Points, in no order, along strands that fork and pass close to each other.
In the rows, 100 means zero.
Two points are linked if the straight distance between their rows is under 44.2. Some points are linked to none.
Q_817: [ 93  86 121 115 113 123  99  85  85 125  96  73  87 107  93  94  85 117
  72  74 113 108  96]
Q_560: [ 57  39  86  61  89 110 122 132 124  80 113  75 118  95 111  81  67  96
 102  95 120 125  96]
Q_826: [ 82  84 102  88 137  97 106 125 127 126 131  92  83  51  67  94 103  64
 106  89  97 116  77]
Q_931: [126 131  59 128 114  85  51  84  94 117  57 118 110 103  74 128  97  99
 132 116  84 121  85]
Q_381: [119  85 108  94  78 129 101 110  93  83 124 137 111 153 103 112  85 123
 110 137 121  90 141]
Q_2: [ 69  59  93  69 101 116 118 135 122  96 103  87 115  84 116 104  77 116
 100  91 129 125  83]
Q_28: [ 86  77 113  94 121 125 107 114 108 121 102  92 103  83 103 110  81 126
  82  79 128 119  86]
Q_148: [ 95 103 133 110 113  99  99  77  79 107  92  89 100 106 107  95 102 108
  75  87 106  86 104]
Q_533: [ 89 111 111 105 117  83  81 122 144 100 149 106  79  43  91 105 103  65
 101 104  93 100  94]
Q_581: [127 108 120 103  88  86 103  79  66  82  89 120 107 110 112  97 116  85
  98 109  97  83 125]
Q_778: [ 91  76  98  66  90 138 113 129 115  84 110  85 102 127 131 112  85 145
  83 109 130 118  98]
Q_294: [149 149  92 106  83  73 106  98  73 102  87 135 100  86 106 132 137  70
 126 105  75  85 112]
Q_866: [103 146 121 112  95  72 116  83  96  95 102 137  83  84 152  84 125  93
 120 100  89  55 120]
Q_271: [ 77 104 114 118 102  91 101  80  84 136  70  62  84 107  95  91 103  96
  81  70  78  93  78]
Q_5: [ 82  67 101  78 109 128 112 129 114 111 101  88 104  88 109 110  79 129
  87  82 132 124  83]
Q_869: [ 62  51  76  68  81 121 120 112 132  66 117  76 131 107 139  87  65 107
  93 115 125 119  99]
Q_514: [123 113  97 105  91  78  89  82  66  90  78  85 108 117  87 106 120  78
  99  96  91  86  89]
Q_130: [137 124  55 117  88  93  77  97  85  80  64 119 126  94  81 115 107 114
 133 101  81 115 107]
Q_429: [ 75 137 110 129 126  74  83 103 136 103 114  90  80  49 104  79 107  90
  98  76  64  99  89]
Q_718: [ 92 130 125 112 109  77 107  78  91 106  83  98  93  96 118  92 117  97
  84  87  85  68  94]
Q_364: [117  80  62  92 108 112 110  96  86  60 123 128  92 132  57  92  79 125
  92 129 117 102 136]
Q_325: [ 82  73  98  86 137 105 115 124 122 135 116  93  91  57  64  85 102  68
 104  80 101 123  70]
Q_174: [111  96 120 110 100 100  94  75  67  92  93  86  98 119  93  94  98 100
  78  92 109  88 107]
Q_779: [129 112  67 108  93  86  74  91  72  83  71  82 109 113  74 112 108  86
 116 101  89 104  83]
Q_787: [ 99  85 107  73  89 136 102 127 105  87 117  99 103 142 122 114  87 151
  89 116 131 108 104]
Q_680: [145 136  79 112  80  79  93  95  75  94  76 132 125  86  91 129 123  92
 138 104  78 109 122]
Q_393: [ 56  44  81  64  86 112 121 120 130  74 117  76 128 101 126  85  67  99
  97 106 121 121  99]
Q_766: [117 131 105 106  94  71 102  84  77 105  74  96  94 109 103 115 128  77
  97  93  81  64  82]
Q_58: [ 90  59  99 100 127 131 114 113 122 148  89  85  92  71  75  84  91  96
  91  66 106 138  70]
Q_851: [ 77  65  91  68  92 130 115 131 120  82 104  85 110 108 137 106  79 135
  91 102 131 120  90]
Q_293: [ 78 104 124 117 117  98 105  81  92 131  81  72  91  94  98  89  97 107
  74  72  89  98  88]
Q_360: [123  81  81  97  94 116 107 100  88  62 126 134  99 137  69 100  82 124
 101 135 118  98 145]
Q_234: [131  86  74 111  81 105 105  92  81  50 108 135 105 110  82  92  87 109
 109 130 107 109 151]
Q_197: [101  94 134 108 113 114  96  85  86 107 100  97 103 110 106 100  92 120
  75  94 123  93 108]
Q_312: [115 103 108 113  94  91  90  78  64  90  85  78 100 120  87  95 106  90
  87  90  99  85  99]
Q_948: [ 75 124 115 108 114  83 100  94 141 107 129 129 103  55 125 105 106 107
 107 122 110  97 111]
Q_876: [133  83  97 110  80 107 101  92  78  65 111 135 107 122  90  97  88 101
 105 128 111  98 151]
Q_80: [108  91 102  72  69 145 106 118 109  80 124 120 119 162 128 111  91 141
 111 141 114 100 131]
Q_802: [ 93 157 116 126 100  66 104  87 119  93  99 126  80  77 143  83 125  97
 117  81  83  53 101]
Q_565: [132 101  88 108  88  90  87  84  65  65  88  94 107 116  80  94 105  91
 100 103  97  97 111]
Q_46: [102  91 103  71  74 144 106 116 113  86 113 110 129 147 150 110  92 139
 108 135 118 105 115]
Q_314: [ 81  75 110 110 132 124 109 100 113 149  89  80  90  71  85  83  90 103
  80  69 100 134  79]
Q_116: [ 82 116 110 112 127  81  85 112 142 103 138 103  82  38  92  97 103  77
  98  98  88 107  97]
Q_91: [ 88 150 124 123 103  70 107  81 116  97 109 129  84  72 145  79 120 103
 116  97  91  64 117]
Q_101: [ 88  77 112 120 109 129 103  84 101 147  84  66  81  98  84  83  88 114
  77  66 100 127  86]
Q_534: [ 85  96 111  90 115  85  89 132 138 106 151 104  80  53  83 109 103  58
 104 106  96  96  87]
Q_919: [ 51  73 124  48  76  89 103 128 122 107 153  80 103 105  99  78  97  61
  94 124  81  91  94]
Q_885: [ 79 100 124 113 126 107 103  86 100 128  90  83  95  83 102  91  92 110
  71  77 100 105  92]
Q_520: [120 101  35 102 101 106  78  94  79  66  75  87  94 111  68  89  93 112
 111 106  80 113  92]
Q_646: [ 85  90 122 110 124 120 101  94  99 126  97  89  99  85 101 102  86 120
  72  79 117 112  92]
Q_104: [121 145 111 109  91  70 114  87  87  98  84 124  84  95 130 107 137  81
 107  95  81  53  96]
Q_504: [ 80  80  82  69  74 131 116 105 130  73 110  90 144 116 161  98  85 120
 102 130 125 117 102]
Q_864: [ 99 133 114 111 101  72 108  80  87 106  77  96  91 102 113 103 122  89
  88  87  81  59  84]
Q_492: [ 76  80 106  95 133 113 110 114 118 130 103  94 102  59  89  99  88  99
  90  80 108 124  80]
Q_511: [ 49  75 129  51  76  97  98 122 124 110 158  79 110 112 106  71  92  61
  87 131  78  93 103]
Q_563: [131 121  47 115  97  97  65  97  90  86  59 110 115 102  75 113 100 116
 129 106  82 115  91]
Q_215: [ 81  90 105  86 123  88  99 134 130 115 145  98  82  52  72 104 103  60
 105  98  96 102  80]
Q_107: [ 99 153 104 130 103  64 103  94 114 109  82 109  74  93 121 106 124  87
 103  79  74  44  70]
Q_984: [ 85  78 105 124  88 111  97  76  87 141  76  44  67 123  76  76  95 104
  87  69  94 116  81]
Q_86: [ 98 155 113 125 102  68 106  91 114  97  90 118  79  82 136  91 127  95
 112  77  79  46  90]
Q_99: [127 134  93 109  94  71  94  88  78 108  71  96  97 110  89 129 128  69
 106 101  85  78  75]
Q_125: [ 78 124 128 115 123  84 105  80 103 111  94 100  97  80 117  88 108 109
  78  88  91  83  98]
Q_970: [ 53  60 121  46  87  88 112 134 117 106 144  76 103  98  87  79  98  61
 107 108  93 103  95]
Q_535: [127  86  60 108  92 105 105  90  82  46 104 127 101 109  73  86  86 117
 100 127 104 109 141]
Q_470: [112  87 104  82  75 136 104 117 103  84 124 130 113 159 113 114  88 135
 111 139 117  95 136]
Q_195: [142 146  75 120 101  74  74  86  84 112  72 122 113  96  79 137 127  78
 126 113  81 109  95]
Q_509: [ 70  60  75  67  76 126 119 105 133  67 117  82 140 109 149  92  75 111
  93 126 126 118 101]
Q_273: [134 153 100 114  92  71 110  91  85 107  84 124  82  95 118 123 139  72
 110  98  79  54  88]
Q_177: [120  82  52  95 107 110 110  92  85  51 112 126  94 117  60  86  81 123
  89 129 108 109 136]
Q_55: [100  79 113 114 105 130 100  87  83 120 106  66  76 121  76  90  85 124
  77  77 119 110  99]
Q_486: [118  85 115  96  95 125  96 105  88  84 122 117  97 142  90 107  85 131
  90 120 129  93 124]
Q_529: [ 54  39  95  56  91 100 120 131 119  90 119  79 117  91  96  78  76  82
 111  92 116 123  93]
Q_265: [134 141  67 128 109  77  60  79  92 120  65 125 116  98  73 133 110  89
 133 115  80 117  94]
Q_723: [100  74 107 103 106 143 105 105  98 125 111  72  75 115  80 100  84 138
  74  74 127 120  93]
Q_630: [ 74 148 109 133 120  68  90 100 133 105  96  91  78  67 111  82 109  99
 100  71  63  77  82]
Q_251: [ 82 150 110 130 111  66  98  95 119 111  84  99  76  84 117  92 116  97
  98  72  66  57  74]
Q_667: [116  87 120 103 101 121  93  95  82  86 118 105  94 132  88 103  88 124
  83 109 129  94 118]
Q_64: [126 114  80 106  91  78  82  88  69  89  71  82 107 117  78 114 114  79
 110  98  90  96  83]
Q_911: [142 141  83 115  96  70  85  89  81 111  73 110 104 101  84 137 131  70
 116 110  83  92  84]
Q_124: [ 90 100 123  86 101 119 105 105 115 106 107 125 128 109 142 118  94 128
 103 123 134 101 105]
Q_354: [ 72 114 122 112 134  94 103  88 114 120 101  96  98  64 108  91  98 108
  78  84  94 104  93]
Q_188: [144 151  96 107  85  72 112  94  78 102  85 130  89  92 117 126 141  68
 119 103  76  68 104]
Q_894: [ 94  90  95  68  75 140 111 111 121  83 108 102 139 131 159 106  91 133
 107 135 123 111 108]
Q_633: [ 70  58  89  65  92 122 118 132 123  84 104  82 117  97 128 103  74 121
  92  97 129 125  88]
Q_877: [ 81 124 107 121 129  82  83 108 139 101 130  96  80  40  94  87 105  81
  96  89  77 108  96]
Q_455: [121  79  98  97  83 124 104 106  93  74 127 137 103 145  87 106  84 122
 107 138 120  92 146]
Q_666: [146 147  84 109  82  75 100  98  71 104  81 139 115  81  98 136 131  81
 137 103  74 103 126]
Q_339: [110  86 116  86  95 134  98 117  96  88 122 107  98 146 104 114  87 142
  88 117 132  99 115]
Q_959: [115 128  65 130 122  83  41  76  94 124  53 116  98 106  76 128  90  93
 129 119  82 127  82]
Q_985: [ 82  75 114 118 119 127 104  89 109 153  80  70  82  85  86  79  90 106
  77  65  94 132  81]
Q_755: [130  88 112 109  86 102  96  88  72  71 105 124 109 122  95  95  97  97
 100 121 111  92 142]
Q_627: [ 54  43 104  51  92  93 117 137 118  98 126  76 115  97  88  74  85  73
 112  94 107 119  91]
Q_838: [132  94 118 106  83  93  99  82  67  74  96 123 107 115 101  97 106  88
 101 115 107  89 138]
Q_426: [ 85  61  97  87 134 116 117 123 123 141 105  91  95  64  67  83  98  79
 103  72 105 133  68]
Q_775: [ 81  90 110 120  92  97  99  77  83 139  68  48  76 119  85  88  97  95
  87  70  87 103  77]
Q_835: [141 128  66 114  84  84  84  95  80  84  68 123 128  90  82 122 116 101
 135 102  82 114 112]
Q_203: [128 114  50 111  98  93  65  96  83  87  64  93 107 109  72 113 100  98
 127 106  85 113  79]
Q_422: [ 87  74 109 123  96 124  99  76  92 145  82  51  70 116  78  79  90 111
  79  68  99 121  86]
Q_579: [ 56  52 112  47  93  91 115 139 116 106 135  78 106  93  80  78  95  63
 114  95 101 113  93]
Q_830: [121 117 119 103  90  75 105  78  69  90  84 112 103 107 114 101 125  83
  95 100  91  72 110]
Q_347: [123 134 116 105  92  71 113  84  75  94  83 120  95  99 123 103 133  78
 102 100  84  62 107]

A fork is a point with three links, a tip a point with one. Leave the first point through the second and follow the links. Name the first fork or tip that comes.
Q_529 / Q_627 -> Q_511
Q_864 / Q_766 -> Q_959
Q_630 / Q_251 -> Q_866
Q_633 / Q_851 -> Q_667
Q_718 / Q_125 -> Q_885
Q_779 / Q_64 -> Q_197

Follow the links from the first point to the second, and from the first to the third. Name the last point that the two ways share.
Q_817 / Q_125 / Q_984 -> Q_885
Q_775 / Q_125 / Q_2 -> Q_885
Q_723 / Q_718 / Q_2 -> Q_646
